A landscape with many valleys, sampled at points; each row gives a point and its height.
From any point a ball rolls to the lowest of the 2 points nearest to it. It stops when none of these is lower. Distance is the straight distance between rows; heights are no part of it.
(188): [145 150 107 111 140 102 106 121 141 107  88 144  63 129  59 151 150  93
  98 180  91]  height 156
(622): [109 117 163 115 134 153 129  84 138 122 102 169 133 141 136 135 158 141
 104  91 177]  height 390
(34): [104 172 145  97 182 106 111 111 110 149 124 110 165 138  51 118 163 100
 150 158 152]  height 797
(64): [109 109 146 111  94 165 116 155  75 116 134 102  87 138 150 127 138  89
  90 143 100]  height 772
(603): [142 107 126 117  79 172 133 123 112 138 145  99 143 109 210 124  72 145
  98  97 112]  height 418
(285): [ 83  89 146 120 129 131 113 141  94  88 192 145  61 129 161 112 127 122
 162 125  85]  height 565
(388): [ 83  85 153 137 119 164 121  93 143 135 145 152 100 113 209 133 126 138
 148  69 146]  height 453
(784): [162 176 140 115 135 118 156  99 149 121  82 169 181 148  66 148 159 125
 127 151 188]  height 231
(888): [106 153 120 108 154  80 102 154 155 122 141 121 106 105  95 134 135 172
 219 143 109]  height 594
(987): [137 128 103 163 149 102 111 175 111 127 164  79 135 134 129  95 119 113
 119 139 115]  height 699
(620): [116 116 102 166 138  88  97 167 139 130 147  70  80 114 120 119 136 114
 109 143  96]  height 729
(209): [ 90  87 143 127 101 141 123 148 142 125 162 106  47  96 169 137 151 120
 120 114 111]  height 336
(948): [163  98 105 139 112 187 168  99 151 146 126 162 165 111 191 150  90 147
 162  90 105]  height 356
(737): [ 88 157 129  93 160 112 112 136 105 144  84  94  92 126  72 135 157  91
 142 168  88]  height 787
(425): [139 108 116 121 125 131 130  88 143 146 126 142 178 107 180 136  85 127
  84  88 184]  height 563
(359): [123 136 144 108 123 121 112 106 160 101  89 146  75 113  77 145 164 104
  76 149 141]  height 135
(585): [194 132  96 153 113 134 148 136 108 106 142 145 154 151 143 126  75 125
  82 148 117]  height 451
(790): [115 127 153 109 131 164 143 136  78 115 152 140 131 159 125 123 161 135
 164 124  93]  height 498
(587): [ 91 116 144 135 145 112 133 101 185 119 119 136  92  80 129 124 126 142
 122  92 167]  height 535
(955): [122 162 126 113 185  92 118 126 127 133 157 148 141 133  76 116 154 156
 214 128 112]  height 614
(253): [109 157 109 128 151  76  99 174 110 137 132  70 127 142  87 108 150 110
 182 155  86]  height 652
(1095): [ 51 146 168  73 126 147 142 132 105 136 105 120 113 118 110 124 177 135
 205 148 154]  height 68
(658): [103 107 120 128 117 162 120 175  55 126 106  76  88 160 120 140 129  87
 108 162  56]  height 779
(761): [118 128 108 146 101 127 131 174 159 147 101  64 134  95 155 134 137 163
 169 100 121]  height 553
(568): [149 129 141 101 126 178 141 129  89 146 137 148 175 170 112 136 145 135
 128 139 114]  height 477
(952): [100 142  86 151 129 103 120 202  98 146 124  59 133 150 133 120 148 140
 199 143  75]  height 633
(543): [104 139 145  96 171 118 129 103 109 124 154 182 154 164 102 118 160 169
 204 115 119]  height 628
(230): [141 137 139 119 119 130 104 140 114 114  97 104 117 122 104 149 153 102
  68 146 126]  height 173
(994): [190 151  83 164  94 108 141 159 152 137  96 117 147 134 126 151 117 132
 112 143 119]  height 261
(277): [193 131  73 179 100 114 138 158 137 152 119 102 162 130 155 129  64 154
 129 122  91]  height 308
(344): [168 120  95 166 116 119 125 129 111 123 179  93 146 127 151  89  38 114
  53 137 143]  height 570
(794): [208 165 102 124  89 125 139 133  69 143 143 128 201 186  90  91  81 147
  92 178 111]  height 444
(47): [ 53 127 153  77 111 124 107 144 135 108 136 121  49 100 129 142 138 165
 213 133 123]  height 550
(846): [160 147 128 127  88 169 155 141 151 151  80 124 160 112 144 161 122 181
 149  89 130]  height 333
(172): [104 143 155 103 143 120 101 132  74 146 152  84 162 144 113 110 144  77
  80 165 158]  height 320
(561): [143 123 133 136 144 153 155 105 136 132 148 187 176 152 152 132 132 146
 143  95 137]  height 490
(974): [200 166 124 153 107  92 155 129 164 125  77 151 156 149 102 166 133 113
 116 162 148]  height 223
(879): [106 146 146 128 143 112 132 119 170 121  98 108 144  83 119 117 148 136
 117  95 190]  height 576
(471): [146  75 115 176 138 137 142 120 128  99 180 171  70 137 145 115  90 119
  95 119  78]  height 508
(249): [145  98 109 159 100 162 141 158 161 124  99 118  76 115 163 156 133 153
 125 102  71]  height 271
(972): [130 170 149  99 135 155 148 111 117 149  92 125 187 134  73 140 162 124
 113 143 180]  height 191
(1037): [131 167 148 122 145 115 157 101 165 105  87 186 158 121  77 131 166 158
 162 128 167]  height 267
(720): [115 119 109 148 116 151 145 137 170 158 117  95 151  77 174 137  98 156
 174  78 144]  height 489
(951): [167 136 121 141 147  84 116 120 144  94 142 176  82 138  90 138 143 100
  91 164  96]  height 143
(223): [157 110 126 140  98 160 127 129 172 117  91 142  61 109 142 162 138 137
  83 123 104]  height 246
(754): [168 126 120 105 104 151 127  98 113 147 142 123 169 122 184 118  80 138
  64 112 144]  height 494
(729): [118  88 133 141 110 157 124 131  99 128 170 118 125 123 181 120 101 117
  79 105 127]  height 222
(312): [204 150 107 142 112 113 161 111 116 140 150 152 203 153 144 121  63 146
 106 146 136]  height 408
(83): [116  98 153 124 160 124 111  87 127 112 139 194 113 153 140 121 143 124
  99  98 145]  height 424
(584): [ 99 131 156  97 123 131 116 128 137 100 128 137  75 108 113 143 160 149
 173 126 101]  height 531
(928): [167 132 125 137 106 147 129 132 147 119 103 135 118 124 136 157 130 112
  60 125 133]  height 214
(11): [137 150 120 146 115 150 165 140 180 125  63 123 146  69 121 141 140 181
 153 102 148]  height 325
(3): [186 147  66 178  90 109 127 163 114 115  78 105 143 180 119 157 113 142
 112 161  79]  height 284
(490): [176 159 128  92 101 154 138 114  71 147 130 138 206 177  95 130 122 139
  95 171 127]  height 461
(106): [ 87 117 155  85 105 157 104 146  89 124  87  90  71 122 128 160 162  74
  97 158 114]  height 765
(39): [180  76  78 180 105 143 169 119 159 133 139 167 118 117 164 149  57 100
 109 126  81]  height 286
(272): [ 77 123 177  84 139 130  96 111 109 117 113 120 107 121 123 129 178 101
 102 133 175]  height 335
(67): [ 77 169 144  85 174  88 101 105 125 132  91 101 106 101  48 122 146  97
 156 161 146]  height 791
(859): [105 125  95 154 113 101 111 203 125 152 140  51 128 112 161 119 130 144
 178 118 115]  height 598
(800): [ 57 143 146  89 144  95  98 132 151 106 131 124  90  87  83 124 124 185
 207 139 134]  height 573
(105): [100 124 150 119 189  90 108 110 109 152 162 158 181 165 115  98 157 130
 144 116 175]  height 722
(189): [151  88 123 166 126 165 143 133  76  85 176 150  99 160 129 101  85 110
  85 114  95]  height 547
(602): [149 149 105 154 160  79 105 147 112 119 148  99 138 143  82 117 143  89
 132 159  99]  height 670
(182): [ 87  93 160 118 124 138 113  87 179 131 121 146  68  87 167 136 128 150
 147  77 145]  height 499
(639): [114 139 143 117 177  85  96  99 111 127 149 171 157 170  79 103 163  93
 111 135 168]  height 708
(1146): [139 106 137 145 134 134 122 115 129 103 159 166  90 127 139 130 131 121
 105 108  99]  height 467
(173): [157 127 106 134 155  66 120 115 187 105 163 183  53 123  92 134 114 129
 124 161  96]  height 197
(475): [123  94 162 113 115 167 112 119  76 112 158 135 119 157 155 129 131 109
  59 122 136]  height 399
(422): [ 81 112 159  90 134 143 122 133  74 116 155 130  82 147 136 129 153 105
 163 154  87]  height 521
(315): [ 70 154 154 109 163 102 126 102 169 101  87 124 141  98  74  92 164 149
 124 127 204]  height 604
(840): [ 85  87 136 117 154 137 123 118 115 162 160 153 170 148 199 105 104 132
 136  73 175]  height 671
(470): [168 164 124 144 127  73 133 120 184 113  95 134 132 112  80 142 149 105
 102 150 169]  height 164
(630): [154 121 116 149  95 182 146 154 130 115  98 156 111 143 145 158 147 165
 161 110  64]  height 294
(829): [134 128 130 135 139 129 117 138  65 119 187  93 178 169 120  89 114 104
  93 153 142]  height 407
(536): [106  70 128 151 117 144 130 129 172 139 130  98  78  83 179 133 109 120
  98  85 128]  height 469
(498): [ 87 137 128  91 147 143 131 158  58 149  86  92  95 150 113 140 139  83
 155 164  57]  height 783
(956): [ 96 119 180  96 142 147 110 102  99 126 116 153 152 159 120 133 176 111
  88 116 185]  height 363
(1076): [179 109 101 186 120 128 137 145 104  88 167 123 112 158 126 107  66  92
  63 141 110]  height 497
(923): [143 130 138 139 132 147 146  94 166 119 119 199 118 130 136 146 132 153
 173  91 109]  height 512
(9): [ 58 150 159  91 110 122 143 149 136 128  72  72 109  86 106 120 167 131
 171 154 157]  height 139
(446): [ 94 144 168  91 131 154 147 133  93 162  97 103 159 132 100 142 173 125
 158 141 152]  height 140
(517): [183 145  87 161 119  86 110 130 142 144 150  89 168 123 140 105  70 105
  71 149 149]  height 622
(92): [ 81 107 110 120 121  91  87 171 160 123 129  69  31  91 116 129 145 127
 116 137 108]  height 750
(458): [182 142 125 141  92 159 162 137 156 128  88 164 131 124 141 172 127 152
 129 112  98]  height 309
(427): [156 172  93 115 102 122 106 148  96 174 105  68 200 162 104 111 126 123
 104 163 123]  height 249
(354): [112  88 140 131 121 199 144  90 129 151 124 162 150 117 198 151 112 155
 162  70 136]  height 397
(935): [179 126 111 150 147 126 161  95 123 126 151 200 191 168 141 127  93 126
 127 126 145]  height 457
(273): [118 131 159 118 116 168 127 101 145 103 113 178  81 115 138 140 149 181
 183 109  88]  height 519
(184): [ 36 111 173  79 130 112 109 109 118 116 135 124  66 122 135 115 165 106
 148 125 188]  height 282
(892): [ 56 102 161 109 109 132 113 140 131 122 139 106  67  96 178 121 158 118
 151 118 168]  height 157
(983): [ 82 148 149 114 125 121 140 153 152 131 127  90 135  87 135 116 156 159
 199 103 173]  height 274
(259): [144 138 144 142 134  93 125  93 183  99 104 165  99 104  92 132 142 110
  74 125 174]  height 76
(1119): [106 108 128 130 159 125 114  87 137 146 134 156 173 144 183 108 120 122
  89  80 190]  height 623
(414): [169 152 104 126 108 135 128 151 109 155 136  96 190 141 137 121 108 161
 113 129 127]  height 319
(428): [141 121 122 153 147 130 134 155 100 137 184 103 162 142 145  97 120 135
 161 117 121]  height 741
(933): [172  89  86 159 112 166 177  92 133 128 142 177 168 124 187 136  45 116
 141 121  96]  height 321
(528): [171 144 112 128 114 137 137 145  66 136 176 103 183 172 109  87  77 142
 106 144 121]  height 403
(420): [104  92 127 147 152 134 145 130  97 144 199 131 180 152 183  99  96 150
 158  96 140]  height 726
(691): [156 166 124 136 158  88 118 114 135 129 151 137 188 149  81 116 145  97
  92 154 176]  height 688
(899): [174  75  90 181 133 123 159  81 180 126 143 204  87 121 162 152  78 104
 134 134  85]  height 256
(1111): [ 77 115 147  87 118 110  96 151 128 123  98  76  44 105 100 133 162 103
 110 151 106]  height 760
(153): [162 122  80 154 123 143 148 152 158 159 136 102 176  90 171 133  80 148
 156  95 110]  height 396
(60): [175 106 121 151 132 102 140  86 193 118 136 215  58 124 122 154 109 137
 134 145  96]  height 232
(979): [119 163 125 100 122 129 100 150  66 166 125  54 185 157  99 113 123  81
  87 183 134]  height 279
(592): [190 167 101 182 146  63 113 133 145 137 156 122 176 135 103 104 112  91
  97 164 146]  height 659
(676): [ 86 121 146 124 137 139 150 108 164 145 127 121 153  81 169 123 129 164
 187  64 171]  height 415
(12): [122 163 130 121 124 122 154 126 186 109  69 137 135  89  80 121 164 179
 185 125 139]  height 296

Call two points neighbours if one is among the 2 nearest of the other. Go from one point of each pair to the other, from neighbour to neighbour, staying as low as possible. Name the highest point that can't be avoided.
(951), (312) -> (189)
(1095), (994) -> (846)
(259), (951) -> (188)
(729), (1095) -> (428)
(528), (892) -> (285)
(259), (892) -> (182)

For each start below, name the point where the ball stops.
(879) -> (951)
(11) -> (1095)
(955) -> (312)
(1146) -> (892)
(846) -> (259)
